A landscape with many peaks, sampled at points; each row gives a point and its height.
From any point a climber takes the steepest step (rise divided by distance) to one of its 6 nearest points. It stops when none of these is higher. Distance is the straight distance between rows; heights are no part of it.
mig: [170 162 125 137 113 148 146 112 126 125]  (h 111)
rizeg: [140 151 123 145  69 190 127 107 103 138]  (h 229)
Zev: [115 138 119 150  57 169  86  84 114 161]  (h 257)
mokik: [ 94 133 173 132 149  87 108 147 145 122]  (h 457)
Pil: [ 73 137 185 138 134  88  98 162 102 112]  (h 539)
fepaf: [147  72 153  38 151 122 111 160 110 118]  (h 472)
kolan: [121  91 150  38 150 104  99 154 118 127]  (h 423)
nen: [134  91  90 109 192 132 156 149 147 100]  (h 155)
ras: [ 82 132 180 170 131  81  92 152 130 106]  (h 532)
kire: [160 149 125 121 171 127 141 122 148 120]  (h 79)
dosap: [ 78 147 192 154 137 105  88 144 110  89]  (h 577)
rop: [162 144  92 138 143 135 168 122 134 110]  (h 73)
defi: [128 103 129 106 206 148 152 149 143 100]  (h 221)
pazu: [135 136 151 102 185 112 122 131 143 135]  (h 226)
Mik: [107 133 154  99 168 102 112 136 155 145]  (h 263)
tubid: [ 92 137 123 158  84 193  89  70 107 163]  (h 432)
Nuvu: [120 115 145  83 195 126 121 135 139 123]  (h 324)
tov: [ 94 144 120 149  83 203 103  76 106 156]  (h 370)
los: [123 144 148 119 162  99 114 133 164 137]  (h 216)
bofug: [139 131  81 143  92 144 186 124 108 150]  (h 58)
mopul: [ 78 122 168 112 134  76 105 153 115 118]  (h 439)
ramu: [ 94 149 124 160  85 209 131  98 100 153]  (h 290)
seral: [ 93 109 153  72 157  81 110 149 124 133]  (h 298)
bel: [ 95 127 159 119 150  91 104 144 154 129]  (h 350)
fodul: [127 129 148 193  92  95  74 122 138 107]  (h 409)
Gole: [163  93  51  91 115 153 189 119 141 178]  (h 22)
zove: [109 109 155  56 163 111 113 146 128 140]  (h 362)
rogiz: [106 131  94 158  86 174 182 123 100 154]  (h 124)
kez: [168 154 133 147  81 151 126 106 129 136]  (h 201)
tafe: [ 84 140 206 175 129 115  69 134 100  89]  (h 632)
Boz: [105 131 164 166 127  86  97 139 154 124]  (h 459)
remik: [158 126  69 135 136 126 180 124 119 111]  (h 97)
bote: [138 148 109 151  84 165 159 121  98 136]  (h 115)
zomez: [165  99  51 114 109 125 182 116 131 148]  (h 91)
Bedum: [162 155 109 140  99 150 163 125 106 130]  (h 90)
vezu: [129  85 144  50 183 156 124 161 107 119]  (h 377)
Supa: [174 160 127 138 138 128 133 121 141 124]  (h 169)
Kog: [155 138  84 144 104 144 176 129 103 133]  (h 59)
lirak: [146 151 153 131 152 109 122 123 169 128]  (h 157)
Vipu: [161  90  67 123 153 120 175 133 150 107]  (h 116)
Sabi: [153 130 113 130 183 132 153 136 141 108]  (h 130)
Zag: [144 137 129 173  70 113  78 107 141 119]  (h 468)
lonev: [162 103  53 116 134 110 177 129 132 130]  (h 105)
kepa: [124  98 150  58 185 133 119 146 131 121]  (h 374)
Bomis: [146 119  69 128 111 127 188 120 114 137]  (h 88)
rivev: [143 139 143 158  97 106  92 124 160 122]  (h 398)
Viz: [127 135 119 153  57 136  77  93 124 137]  (h 353)
tuno: [105 126 172 190 118  92  80 139 131  97]  (h 496)
nud: [113 124  76 143  87 157 191 130 106 160]  (h 67)
Siz: [158 155 151 148 112 116 111 121 161 132]  (h 325)

Two climbers start at each pair of points below. Name the first point that both come to, or write -.
kire / Sabi -> kepa
defi / mopul -> -
Kog / nud -> tubid

For each start below, name the point where the climber stops.
zomez -> fepaf
nen -> fepaf
Bomis -> fepaf
mokik -> tafe
Boz -> tafe
